Each row is a point on a tangle of strands that fork, close into loops and nearly touch. The rows are in no order.
In the rows, 128 means zero.
Two points are linked if the straight distance between their rows is under 187. Some points are linked to none.
zul: [147  88 107 152 169 103 105 154 129 134 172 127 137 115 118 165 136 169
 130 137 127 105 103  98 108 129 133 144 109 111 126 137 144 113 155 104
 142  77 132 129 135 155 132 166 111 135 157 160 131 128 131 116 131 126
 168 110 146 161 121 106 144  92 103 144 126 109 133  87 160 101 146 136
 139]
boto: [132 171 146 137 134 137 113 154  92 134 144 135 125  65 167 142 200 127
 125 128 152 140 127 130  88  84 131  80  97 140 176 149 175  45 188 169
 115 105 138 167 116 145 199 114 103  72 148  96 137  59 146 150 154  98
 175 125  99 123  72 110  70 188 173 170  95 181 108 146  90 157 138 176
  91]
Bagi: [114 138 156 167  76 116 148 110 143 167  73 129 155 141 156  68 114  49
 120 131  94 141 156 179 144  73 103 105 173 144 120  95  81 186  79 120
 158 196 162  95 159 114 108 108 140 135 101  64 152 155 137 134 139 154
  45 180 181 116 101 131 160 118 150  81 153 132 118 135 111 142  99 139
 144]
marat: [108 201  89 133  67 138 141 109  32 110 115 123 122 103 159 121 173  85
 162 133 163 133 126 106 107 134 131 104 110 158 196 117  92 101 156 155
  97 128 116 150 136 117 203  85 107  99 149 146 137  99 142 159 159 119
 171 157  75  83  88 108 140 151 155 153  94 189  85 150  85 135 127 113
 115]
Biriv: [133 108  91 105 168 108 113 173 108 176 139  65 116 156 142 170  84 181
 135 113  74 139 109 140 136 103 132 158 116  75 157 154 156 125 122 145
 168  63 155 172 142 151 145 177 117 121 144 176  76 163 163 119 112 134
 114  84 149 108 134  80 153 117 123 142 124  91 110 129 171  76 163 129
 131]
Rol: [122 110 147 132 130  99  74 141 179 152 125 136 174 110 153  90 107 115
 100 151 147  94 105 143 132 112 116  99 170 136  95 129 162 171 107 117
 177 136 136  99 133 141  52 175 139 174 172  97 146 141 116  95 133 138
 113  96 155 207 130 128 124 143 118 102 100 160 130  44 141 130  68 138
 142]
neto: [187  95 163  94  62 111 102 164 168  69 112  97 160  93 151 119  59 180
 111 103 144 119  66 155 157 113 121 163 180  96  95 114 134  96  62 107
 143 128 136 147 118 138  97 177 178 140 133 129 142 134 159 132 103 118
 138  90 107 143 216 122 133  95 163 118 120 107  89 107 158 127 120 115
 152]
letu: [ 98 146 164  98  39  89  76 131 119  76 109 137 153 129 173  87  53 156
 111 126 132  99 102 178 196  87 115 171 166  90 138 111 109 121  60 100
 158 148 148  76 125 110 101 155 181 142 114  91 151 119 134 110 118 122
  74 157 126 133 184 101 153 134 129 114  83  93  77  86 126 148  90 107
 105]
Mapuz: [ 88 125  88 140 125  98 155  87  97 113 185 159  62  98 115 131 181 154
 114 140 139 104 177 131  96 153 142 115  92 174 126 154 153 111 149 124
 103 160 106  95 131  80 138  98 101 128 100  97 133 158  95 165 151 139
 160 143 126  67  71 126 130 113 102 135 141 169 174 158 106 140 107 128
 131]
Vonum: [140 140  97 111 134 116 141 210  89 131 121 134 144 133 163 152 100 103
 148 138 130 102 101 142 179  96 109 153 128  70 137 120 107 119 140 147
 136  63 153 153 136 177 167 173 125 112 150 167 139  91 170 101 101 126
 124 127 129 134 148 119 134 117 140 116 130 106  91 109 122 118 137 124
 126]
Dufav: [ 79 131  93 151  89 100 152  86  89 137 155 154  51 111 167 100 166 147
 146 155 157 140 183 141 123 137 116 104  79 177 142 143 157 124 133 164
 111 166  87 128 168  89 142  75 103 140  90 115 149 162  79 141 158 122
 147 145 118  53  72 137 118  96 125 125 145 183 172 166  82 147  87 106
 129]
lonu: [ 77 143 160 145  92  92  71 124 120 127 122 137 148 119 220  95  88 122
 125 187 139 114 132 137 198 120 115 127 141  64 133 110 102 170 146 128
 146 123 165 104 141 164  95 158 147 121 143  90 148 109 143  77 115 123
  64 157 145 141 153 103 174 117 115 118 136 122  90  64 103 116  58  92
 100]
tila: [ 85 150 150 109 103 129 172  68 156 100 142 125 100 126 113 119 139 122
 179 118 134 151 232 152  99 109 126 132 128 202  98  83 147 145 102 143
 115 182  77 120 172 100 120   8  97 154  74 138 129 153 120 143 111 119
 132  86 113 142 130 169  90 123 145 121 188 138 155 161 115 175 100 154
 110]
zuvi: [143 151 112  88 196 148 160 163 132 139  99 135 139 197 100 150 159 118
 141 142  59 136 109 146 134 120 109 118 153 138 173 129 108 163 123  88
 156  86 141 122  91 136 132 132 100 106 100 126  98 150 143 127 123 151
 125 124 151 131  96 167 144 139  99 102 123  98 134 170 137  91 178 157
 127]
meze: [105 156 119 134 129 135 147 101 151 135 104 135 133 148 128  94 143  58
 123 101 137 133 170 153 129 106 140 134 124 140 116  86 115 158 115 137
 141 160 113 103 141 132 126  71 117 142  80  98 161 115 133 120 149 148
 115 163 143 108 106 166 131 127 147 112 133 153 110 123 107 156 114 116
 155]
nev: [171  69 149 140 131 131 104 127 182 117 164 128 130 105  71 164  97 165
  96 106 135 120 111  77  77 167 146 118 126 146  83 158 147 138 118 102
 108 142 105 119 110 120  91 166 146 161 155 177 140 162 102 142 133 128
 152 106 128 168 152 109 130 100  95 134 119  99 134 134 163  99 151 116
 136]
Safat: [134 131 133 137 188 120  90 169 153 156 163 158 112 100 144 131 189 135
 122 128 141 126  99 137 116  91 147  98  91 125 148 145 180  92 179 129
 146  98 125 140 121 151 145 146 112 121 155 124 119  99 148 132 159 121
 192 104 140 175  83 158  94 141 152 108 114 156 159  75 140 141 121 173
 130]
nazo: [122 107 116 144 105  99  92 120 139  96 159 117 156  88 118 131  75 137
 119 156 209 152 132 124 112 146 121 153 113 103  87  96 136 102 144 153
 147 114 129 121 131 162  70 114 119 155 159 150 140 102 130  76 111 125
 130 113  82 139 194 141 100 100 161 162 132 145 105  54 117 152  82 103
 131]
pes: [107 152 139 100 126 101 123 155 140 133 109 152 163 160 170 113 110  93
 119 138 104 102 139 149 172  92 116 148 163  94 133 129 103 163  90 124
 145 107 143  96 122 140 118 149 131 136 124 114 159 122 135  99 123 150
  96 159 156 134 126 126 163 117 103  97 109 104 104 109 119 125 120 114
 119]
tig: [ 69 125 124 149 139 135 117  84 193 148 139 135 129 108 135  81 140 107
 103 140 144 112 160 138 112 126 153  92 123 168 117 112 164 159 130 134
 156 192 104  90 144 127  74 111 109 172 151  72 128 131 109 107 169 161
 120 109 134 174 102 138 123 137 127 120 125 182 175  47 132 164  59 110
 145]
lepul: [109  89 117 121 155  70  69 171 140 135 182 115 130 123 164 134  93 203
 121 168 136 123 123  92 164 128 100 185 158  84 116 137 165 158 142 121
 164 116 139 145 154 143  85 185 127 158 166 139 113 135 111  91  96 104
 126  77 143 141 158 105 168  77 116 168 125 108 123  54 180  95 125 116
 143]
pur: [ 75 143 127 123  90 122 143  59 134  87 153  98 116 112  99 129  79 134
 176 146 194 141 206 155 102 138 142 144  91 153  94  84 141 119 122 165
 105 134  75 109 130 152 121  62 106 165 101 169 138 134 114 107 115 116
 109 119  74 148 183 138 104 113 114 148 151 136 111 101 129 175  77 124
  91]
pivod: [ 92 148 191 106  61  98 141 128 136 149  87 136 174 169 194  64  87 110
 108 132  69 128 135 159 156  88  89 138 205 155 141 132  77 156  35 120
 165 174 163  74 129  66 110 151 154 148  99  76 138 173 123 140 127 150
  58 175 180 118 138 120 180 132 109  85 108  91 113 138 121 131 129 136
  97]
muso: [176 121 128 162 136 133 110 127  81 130 149 134 122  69 119 149 222 156
 125 122 114 118 108 108  74 110 160  95  93 147 152 156 152  59 168 128
  85  92 137 142 114 111 159 144 100  89 123 110 115  99 131 149 162 105
 182 139 100 130  90  82  82 153 111 163 107 115 134 148 147 128 148 154
 118]
mibiz: [180  60 151 121  93 133  94 158 169 101 129 108 142 116 104 162  78 189
  92  97 136 124  95  77 117 145 145 149 150 119  80 147 133 117  87 106
 110 138  98 151 124 135 102 181 162 137 136 165 142 152 116 117 122 108
 143 104 112 149 198  91 138  84 113 140 125  79 114 132 161 113 159  90
 141]
dod: [ 85 170 148 123 137 135 157  62 148 116 132 128  86 142 116 110 174 111
 149  98 123 162 200 138  87 114 135 124 122 184 104  80 164 140 117 146
 121 172  98 133 159  99 133  14 104 142  86  99 141 129 117 160 125 128
 140 101 125 110 118 176  89 142 157 127 173 157 142 151 101 170 130 145
 127]
piguz: [168 145 123 110 166 189 148 132  87 131  95 144 132 162  74 131 208 110
 126 137  90 142 106 144 120 119 143  94 128 150 170 118 103 114 147  88
 136 118 118 136  82 125 157  98  97  69  91  84 105  94 134 177 147 137
 160 135 125 117  87 184 101 161 131 136 143 125 155 190 118 115 172 141
 144]
Mot: [107  96  83 164 130 101 108 102 114  94 212 149 117 102 112 170 110 172
 111 143 169  87 143  77 123 170 123 165  92 139 109 148 120 129 165 111
 106 142 118 105 119 126 108 143 127 154 143 138 132 139  89 118 132 127
 122 132 119 132 133 101 160  79  96 163 125 137 143  74 146 139 101 110
 134]
fop: [171 148  85  90 133 157 162 190 119 184 110 115 107 162 138 143 124  74
 132 148  81 126  70 175 195  92  75 146 148  95 125 128 116  96 110 136
 124  43 123 169  69 161 160 178 116  82 139 159  99 133 194 138  80 129
  92  81 129 139 122 155 142 159 167  74 146  97 104 157 109 121 157 170
  99]
Miz: [168 107 105  90 147 172 136 134 147 175  73  66 102 174 141 163 104 161
 127 102  45 142  66 149 145 123 109 147 141  94 140 149 145 127  95 150
 156  60 142 181  92 144 132 182 138 117 109 183  46 203 180 120  72 131
 109  62 119 114 164 100 157 141 159 102 125  90 104 180 142  89 176 139
 101]
mog: [ 78 113 183 129  57  99 155 120 137 157  91 133 150 153 176  69  88  83
 125 150  82 135 158 176 151  90 105 134 194 141 128 122  69 163  83 126
 162 169 156  69 146  79 101 143 155 142  98  92 144 165 110 127 133 153
  42 198 187 120 132 111 184 120 124  90 146  94 125 144 108 136 108 117
 115]
Zogad: [137 120 118  94  85 157 181 111 110  83 120 123 133 146  59 122  98 100
 101  99 154 111 171 127 126 188 138 123 141 139  80 116  68 130 118 109
 106 156  95 113 116  96 115  96 134 116  84 145 112 138 106 149 112 132
  82 195 122  73 148 115 162 107 105 133 158  89 159 217 113 131 134  89
 118]
vulo: [ 78  98 131 147 100  92  71 116 166 113 154 127 146 114 154  97  99 133
  99 173 166 106 138 132 147 143 104 145 153 134 108 117 139 167 129 116
 158 145 128  87 139 130  48 169 136 169 152  88 148 125  98  74 129 127
  81 124 137 177 145 100 146 121 116 135 113 141 139  35 137 137  62 103
 127]
rom: [169 146 208 140 207 167 145 101 194 133 132 143 149 123  84  98 140 105
 147 103  96 168 140 116 115 166 112 101 134 156 134 118 186 149 136 145
 129 184 174 142 114 116 119 103 153 157  97 102 163 118 120 158 103 155
 141  98 129 193 129 195  64 206 157 116 144 183 136 128 119 145 151 183
 150]
tugum: [131 154  95  58 176 168 158 162 119 154  68 111 130 204  98 155 128 142
 144 146  34 156 108 143 132 125  98 125 158 142 187 127 106 157 114 115
 159  54 150 130  89 141 105 138 109  97  93 142  57 161 153 125 107 154
  97 109 137 122 112 151 162 138  96 135 123  90 142 206 141  85 170 154
  99]
lutu: [103 151 140 121 141 123 158  92  97 124 134 146  74 158 110 116 189 133
 105  93 108 171 182 129  86 121 152 109 131 173 112  85 156 119 145 120
 132 173 112 124 138  74 152  31 112 111 100  63 123 130 106 191 142 131
 159 107 150  67  85 184  82 158 154 141 171 160 169 185  86 132 159 145
 150]
kugid: [132 166 142 126 221 136 144 152 191 155 101 172 148 179 120 106 169 118
 137 147  80 148 105 144 135 122 100 100 166 156 163 133 136 184 139  92
 146 175 145 103 112 140 130 127 138 128 106  85 132 171 151 122 129 153
 160  97 164 158  64 174  78 174 125  73 120 160 143 138 125 102 171 174
 167]
fibe: [ 76 129 114  97 169  91 168 137 107 137 126 149 126 186 140 152 137 140
 136 163 102 131 166 127 145 154 133 173 142 110 159 159  88 142 131 116
 133 104 156  94 136 112 122 131 105 143 112 156 106 155  90 140 150 149
  91 174 155  93 101 106 210 107  68 133 119  88 153 162 145 100 162 104
 114]
bapa: [ 93  82 118 134 101  76  64 134 139  83 174 143 141 116 154 126  71 178
 105 170 170 128 121 102 155 140  99 191 153 101 118 125 134 141 125 103
 144 124 132 112 143 135  71 170 140 165 145 120 139 121 100  78  93 115
  98 126 117 146 183  91 154 100 124 159 123 116 121  51 132 136  94  96
 146]
goko: [ 83 126  97 151 144 117 104  93 159 130 175 154 117  99 133 120 146 124
 106 141 171 113 145 119 108 136 142 120  93 151 120 123 160 127 151 137
 142 141 108  98 130 137  99 104 105 167 145 108 134 106 108 106 157 153
 153 115 115 149 120 141 118 110 121 140 110 167 149  41 118 164  74 110
 130]
suz: [185  93 108 135 101 184 161 176  66 135  82 121 161 107  90 145 140  94
 134 110 137 115  80 103 144 148 120 123 111  98 115 125 100  97 134 145
  88  88 121 164 125 139 169 122 142  89 165 164 118  60 145 103 124 100
 151 154  91 114 166  94  97 125 140 154 117  83 116 164 138 131 165 101
 129]
Por: [ 85 128 161 140  42  91  69 105 129 106 105 138 142 119 198  83  58 122
 124 164 136 110 132 175 190 106 114 140 149  87 134 110  90 146  99 127
 149 137 153  85 143 144 100 151 166 112 131  77 168 114 138  91 115 116
  56 175 133 136 180 109 165 133 125 120 121 112  72  80  94 139  67  99
  94]
megi: [141  79 120 150 163  96  79 166 160 135 187 133 135 104 127 149 125 165
 128 145 132 112 106 109 114 132 120 141 132 126 109 147 158 144 154 115
 158  97 137 123 137 141  87 184 122 157 173 147 125 139 125 112 119 118
 170  74 152 180 135 122 147  81 122 148 123 126 136  53 177 108 131 132
 151]
Patu: [197  83 156 167 140 179 129 147 164 146 110 106 121 109 103 147 137  98
 131 122 143 138  62 157 124 120 131 137 128  93  91 171 131  75 117 172
 114  73 113 191 133 152 152 180 144  80 184 155 100 105 179 132  93 100
 169  94 149 142 132 157  97 127 161 105 147 119 153 125 136 117 159 158
 124]
tup: [159 102 100 114 145 141 132 178  86 157 116  77 121 147 126 178 109 171
 154 125  88 122  99 113 136 124 135 153 110  84 153 137 124 114 133 138
 140  55 149 174 153 148 163 166 114 104 147 175  90 135 164 114 114 112
 122 115 126 126 142  66 152 114 108 153 128  64 111 141 164  85 175 129
 131]
sapub: [116 180 184 120 207 153 130 105 204 141 110 158 126 153 123  88 167 110
 117  87 104 174 137 118 121 126 119  89 123 156 135 116 177 157 136 128
 141 200 159 122 134 119 132  79 135 138 121  64 152 113 122 164 122 145
 157  84 136 150  91 193  51 203 176 118 143 189 151 119 120 156 146 180
 159]
tabal: [136 114  78 165  66 137 145  98  36  81 143 124 127  95 106 169  88 150
 149 125 183 107 118  53 125 190 141 120  79 113 114 156  73 116 157 119
  61 142 116 134 120 125 156 115 142 104 154 162 127 127 115 115 128 109
 118 181  96  95 160  67 134 117 103 158 120 128 109 151 133 139 114  92
 126]
Pelug: [ 88 163 100 149  86 120 149  94  72 147 129 146  62 118 169 101 171 117
 153 143 155 154 186 141 114 120 130  95 103 168 156 112 126 123 148 165
 115 155 101 144 175 102 167  50 106 138  93 122 148 127  94 148 163 111
 148 149 108  48  78 132 130 122 145 126 133 172 132 171  60 139 103 107
 133]
sofib: [110 128  79 138  49 133 161  79  58  62 153 110 109 102 104 149  71 141
 151 133 201 116 151 110 136 199 138 118  87 130 123 159  71 127 150 134
  59 150 102 125 122 118 144  91 147 112 140 181 125 147 110 125 115  99
 103 192  90  76 170  89 153 106 112 145 131 141 138 181 114 152 101  87
 111]
Garu: [133 202 119 124  96 140 133 158  53 129 109 126 143  76 179 131 186  87
 140 124 166 138 102 125 106  95 121  91 107 143 208 120 129  81 181 159
 109 124 121 166 123 141 219 108 110  84 157 144 141  72 166 141 155 102
 168 128  75 111  74 115  95 187 183 162  88 187  75 141  88 137 125 147
 109]
Bavo: [119 168 121 102 212 117 154 157 153 157  86 161 133 198 122 128 185 125
 145 159  65 147 110 146 132  95 113 109 164 153 180 123 121 181 136  80
 158 145 137 110  91 138 131 115 108 117  98  91  95 163 142 127 145 144
 145 107 168 132  57 177 111 159 112  88 130 138 151 153 135  96 172 165
 151]
pubo: [ 80 140 141 157 145 134 130  89 211 163 103 121 132 123 150  76 142 105
 108 119 125 128 153 138 109 107 151  74 141 170 113 101 156 183 113 131
 151 220 127 101 167 129 104  99 125 164 141  61 147 152 118 117 173 161
 119 118 154 153  92 146 114 153 143  94 140 180 175  77 124 152  74 133
 162]
puf: [120 168 132 142 170 126 109 162 129 157 141 152 108  91 151 135 189 120
 110 114 167 136 129 141 122  80 136  94  77 120 157 130 170  67 176 154
 132 119 128 155 117 154 178 103 102 100 141 105 137  60 137 135 170 107
 177 119 123 139  77 157  68 165 172 134 115 180 133  99  98 172 115 167
 109]
nugan: [194 115 209 147 186 156 131 120 212 136 135 135 142  94  77 108 123 122
 140 102 106 162 120 122  88 174 125  95 133 155 109 143 197 128 126 175
 126 147 170 142 107 128  99 139 158 173 137 146 154 117 116 158 107 146
 149  99 118 199 139 187  83 169 130 124 126 177 149  99 136 119 133 170
 137]
Vuv: [ 87 148 149 119  89 138 156  57 162  84 143 107 125 122  95 126  91 116
 183 127 160 131 219 161  89 127 135 142 110 193 104  79 134 139  94 149
 116 161  76 106 152 122 115  43  99 170  83 153 141 150 114 122 111 118
 108 108  91 166 157 156 102 131 126 135 176 131 127 119 136 186  82 154
 100]
kad: [130 120 134  93  77 144 160 101 135  60 143 106 136 134  67 129  62 108
 113  85 163 108 171 127 115 170 138 143 134 138  77  95 103 117  95 124
  91 160  82 109 121 105 112  97 152 127  95 156 143 143 104 116 115 107
  70 189 122  95 175 113 154 119 114 142 147 108 126 190 117 152 113  99
 120]
ziz: [ 97 127 150 169 115 113 148 105 171 172  77 128 130 143 171  63 155  93
 118 140  99 134 162 155 123  92 126  81 170 155 114  98 113 194 110 111
 159 220 152 105 164 137 121 111 130 157 109  58 153 163 127 127 168 163
  78 153 181 131  83 128 145 122 156  77 154 158 168 118 124 144  87 135
 161]
Tefu: [180  83 138 112 125 157 123 159 167 141 106  82 124 148 139 153  99 176
 133 101  71 116  76 122 148 123 127 140 165 100 116 156 143 134  89 123
 147  86 122 180 122 138 128 184 157 127 121 165 103 201 163 128  87 118
 148  79 121 140 184  90 149  97 136 108 120  78 111 148 157  81 175 119
 126]
Toze: [ 80 154 140 151 124 102  68 136  89 134 123 127 144 135 224  96  84 133
 165 201 145 117 103  74 199 133 123 159 116  68 163 140  99 166 182 129
 127 117 177 138 159 153 116 171 142 123 189 136 108  82 120  76 103 120
  80 141 135 115 141 111 160 107 114 134 139 138  93  75 122  83  75  84
 102]
vur: [136  80 112 143 130 121 118  98 155 100 192 129 121  96  68 165 108 153
  91 111 156 108 142  82  76 171 158 123 101 156  86 144 144 131 135 101
  97 150 104 100 104 111  87 140 128 166 142 165 142 143  99 153 139 135
 135 132 129 150 134 118 136  98  92 144 129 124 147 124 156 124 118 118
 130]
dito: [106 199  89 128  75 149 158 106  49 145 100 138  80 122 155 113 180  79
 150 126 159 154 166 140 116 126 129 102 112 160 176 104  92 127 153 168
 114 141 113 139 153 110 185  56 109 118 101 135 144 107 120 165 165 111
 157 164  85  58  98 133 144 140 163 143 115 171 109 172  66 134 124 104
 134]
zofa: [111 154 117 137 123 126 154  67  81 121 150 119  63  87  93 140 187 153
 114 108 134 129 182 118  58 145 176  96  93 162 101 136 166  96 145 142
  88 149 110 118 118  73 138  85 103  97 102 101 126 130 101 173 140 123
 174 128 120  75 106 130  80 144 102 164 141 158 149 191 104 163 114 144
  80]
raden: [144 120 153  93  38  91  68 136 139  56 117 121 149 106 150 101  40 193
  99 106 163 107  79 160 151 109 108 180 174 108 131  91 136  96  51  92
 162 155 132 102 115 107  84 169 179 168 127 105 160 129 126 133 112 117
 105 113 104 150 203 115 134 127 152 122  88 107  97  77 147 143  94 120
 136]
minin: [195  93 205 158 170 156 115  91 181 127 128 137 125 108  61 126 150 128
 135  93 114 161 114  96  70 161 156  97  90 145  97 149 185 112 126 160
  98 139 139 147  97 107  99 129 156 164 131 169 125 114 103 167 123 135
 166 111 121 176 133 177  79 142 126 130 124 142 156 122 144 114 149 147
 105]
fifo: [106 138 113 130 150 128 138 101 154 111 143 138 130 126 107 119 144  93
 115 107 157 116 164 128  99 132 145 131 110 151 111 110 143 130 127 127
 129 143 114 105 125 133 129  85 108 160 111 123 153 123 121 132 155 154
 143 162 132 127 119 156 111 118 118 121 124 154 127 112 114 152 113 118
 149]
felok: [138 139 144 126 175 120 100 150 208 161 134 155 159 124 132  99 139 102
 118 123 129 110 107 142 126 109 119 102 145 141 115 145 169 160 132 111
 161 133 130 107 126 147  95 161 137 170 162 114 149 147 131 113 141 147
 149 100 159 197 107 163  97 150 121  91 106 172 139  64 139 126 110 159
 154]
sosup: [173 136  97 129 131 163 159 196  84 142 107 126 145 127 126 147 137  71
 142 120 130 111  98 142 164 114 110 130 118  93 150 104  97 103 147 139
 118  69 141 153 113 169 185 147 115  91 146 171 139  66 171 107 120 115
 133 153 113 133 128 130 119 130 152 133 126 117 100 138 110 128 147 134
 122]
zinor: [168 125 122 102 125 187 162 120  97 114  98 117 155 160  53 117 127  85
 107  89 126 120 139 109 121 184 142 115 131 130 100  95  78 114 121 101
 102 124  96 132 105 114 125  94 127  95  99 133 117  98 114 142 122 134
 114 169 107  94 147 137 137 125 101 148 140  90 126 203 127 124 158  99
 123]
Sel: [181  75 171 112  92 152 114 160 180 105 105  87 135 112 145 148  91 185
 121  92 113 120  62 123 145 121 133 149 181  93  95 156 127 121  73 129
 124 121 106 182 130 141 122 196 185 115 118 148 109 176 170 132  91 112
 171  78 108 144 216 101 139  86 156 108 126  79 114 132 165  93 158 113
 147]
ratul: [125 160 161 123 195 140 141 105 184 148 100 155 143 168 118  96 175 100
 116 105 104 179 133 125 118 121 120  98 154 159 143 104 139 172 137 100
 149 202 147 114 133 102 135  83 136 134 102  58 144 143 134 160 136 159
 150  99 150 127  76 191  66 172 168 102 143 175 153 159 118 125 172 149
 189]
visuk: [197  69 172 162 146 158 112 120 165 132 124 118 141 102  73 141 134 126
 126 104 146 143  82 119  96 137 149 114 110 113  81 152 155  83 118 170
 113  94 124 165 121 143 116 156 150 117 164 173 126  95 130 137 125 124
 180 111 132 156 146 166  86 105 142 130 128 121 150 123 158 123 153 138
 117]
Nez: [ 91 123 100 121  59 124 145  90 113  52 159 125 122 124 102 141  40 131
 137 123 189 134 170 139 139 174 134 147 110 114 113 121  88 117 123 132
  78 140 103 111 135 140 130  98 157 127 116 158 145 142 109 102 114 105
  82 186  96  89 186  98 155 107 117 149 126 132 112 149  99 164 101  91
 121]
fik: [151 120 104 158 154 123 127 135  84 118 163 134 127 100 124 159 188 146
 142 134 133 102 111  98  98 124 147 114  89 133 155 139 131  85 165 112
 114  94 138 140 121 141 171 141  99 113 135 134 134 100 135 138 160 117
 178 149 116 133  93 102 114 122 114 150 107 122 120 113 142 118 142 138
 134]
tufiz: [107 135  93  92 197 104 140 143 106 151 119 118 125 182 125 168 128 156
 143 144  83 130 147 129 133 139 135 160 127 105 186 153 112 144 129 123
 136  83 160 103 139 135 132 134  89 128 122 161  89 147 116 128 153 139
 103 142 148 100  90 100 189 121  67 151  99  86 139 164 172  86 160 126
 120]
Rizuz: [134 164 138 121 126 130 151 120 159 147  88 146 172 166 138  75 127  38
 116 115 114 140 148 158 147  98 105 129 178 138 128  97  84 181  86 115
 155 169 142 101 126 108 107 108 136 129  88  75 162 136 127 127 129 165
  85 160 158 104 100 173 141 130 151  91 131 130 115 145 112 144 139 132
 156]
vugi: [197 116 122 136 140 167 149 178 154 161 125 114 112 132 123 137 139  69
 121 138 118 129  72 180 173 103 107 147 144  94 104 142 115  70 124 135
 113  58 112 190  97 166 162 176 126  91 162 150 119 111 181 135  84 113
 125  91 148 145 119 174 111 153 169  70 165 128 121 150 110 124 150 170
 119]
vagur: [177  62 120 154 101 131 132 169  81 148 124 110 131 119 112 183 116 188
 142 121 121 113  84  67 121 138 149 148 114  95 102 170 105 103 121 135
 116  97 113 178 162 133 148 155 131  96 154 163 107 127 122 102 122  94
 160 109 126 134 167  60 135 100 112 157 134  43 116 132 175 108 180 117
 153]
roto: [138 153 158 117 160 158 143 101 105 112 113 143 110 168  86 118 205 130
 100 102  91 174 135 129  85 129 164 100 121 165 145 102 144 115 151  96
 130 164 121 124 100  96 151  70 122  87  92  50 115 109 111 207 143 131
 166 110 139  90  91 200  80 176 138 139 154 154 166 196 107 119 173 145
 153]
fesu: [149 143 129 149 124 140 125  87  65 126 136 120 103  75  95 142 207 141
 116  98 131 124 136 107  63 135 166  99  85 145 120 132 160  65 153 139
  78 124 121 137 102  92 148 112 106 104 113 112 120  89 114 166 156 109
 178 148 102  99 114  99  66 156 111 165 113 139 125 176 128 160 131 139
  83]
zusa: [ 95 132  95 103 186  87  97 160 109 174 145  98 128 162 167 155  88 163
 139 131  94 135 133 143 167 104 118 166 112  74 180 162 147 156 125 146
 151  76 167 130 157 138 129 167 117 124 145 154  88 135 133 105 134 157
  92 108 156  95 107  84 160 107  79 140  89 106 117 117 173  63 138 116
 125]
bur: [168 143 113 117 153 184 156 118  86 129  97 131 133 134  73 127 192  97
 117 103 118 124 122 134 117 141 157 106 119 134 140 105  99 104 145 103
 110 114 126 141  91 125 156  92 107  81 105 119 116  69 132 155 147 134
 150 157 111 107 109 163 110 154 126 150 120 116 132 188 127 126 157 126
 124]
gesil: [167 127  77  87 137 177 150 178 110 179  75  74 101 167 141 162 123 116
 138 134  67 130  65 160 169 115  99 161 132  86 134 135 123 106 107 150
 131  37 138 188  96 146 162 183 118  90 140 173  62 150 192 132  89 131
  98  78 123 115 153 106 149 149 177 114 141  68 117 168 134 108 185 148
  93]
sosur: [170  78 102 153  82 124 132 142  62 124 132 129 140 101  90 186 103 178
 130 118 158 109 100  46 123 166 142 129  91 101  87 161  88 102 142 114
  81 126 117 149 144 112 144 133 143 103 153 162 121 107 104  96 139 103
 132 148 102 113 167  50 123 110 103 152 122  72 108 141 153 128 149  98
 136]
kel: [148 117 131 129 195 109  90 176 191 174 161 149 128 117 130 127 154 134
 135 144 121 126  84 148 113 111 122 105 134 123 119 158 186 143 156 120
 161 100 127 126 126 147 102 179 137 151 181 145 122 151 147 119 129 131
 181  72 158 205 103 163 117 129 134  93 119 148 158  58 147 111 121 169
 147]
nuba: [ 82 107  98 150 118  95 114  99 102  81 182 150 122 121 133 169  87 168
 123 153 166  97 148  81 161 171 124 183 105 119 125 165  94 133 161 107
  98 132 116 105 130 127 126 143 144 147 133 158 135 150  91 114 119 116
  91 169 121 111 146  84 186  83  92 152 124 131 136  99 128 136 114  95
 136]
Beles: [ 72 116 115 115 133  89 156 114  99  97 160 145 113 156 144 158 103 146
 137 147 133 111 162 102 162 171 134 182 136 112 139 176  84 137 139 116
 105 121 134  94 139 114 136 150 137 143 123 158 123 159  79 131 127 122
  91 185 140 103 128  79 223 100  75 140 131  96 148 149 128 122 140  90
 126]
fulo: [100 166 118 122 127 104 112 172  67 138 112 138 150 140 205 124  86 113
 172 172 144 114 108  94 195 116 121 150 107  63 166 136 100 146 158 137
 128  95 165 138 158 156 151 177 131 129 167 155 127  79 138  84 110 125
 112 142 128 123 128 109 151 117 113 125 131 110  81  85 120  97 113  94
 121]

How many points has the smallest loop of links through each point below? Write none if it is on no loop.
lepul: 7
zofa: 16
goko: 8
piguz: none

A piece is all that can be reached along the links. How many separate loops has the piece of each point below (a circle has one, a figure eight two, a Y none), and how many tips (points with one link)?
Bavo: loops 0, tips 3
puf: loops 2, tips 0
tig: loops 1, tips 1
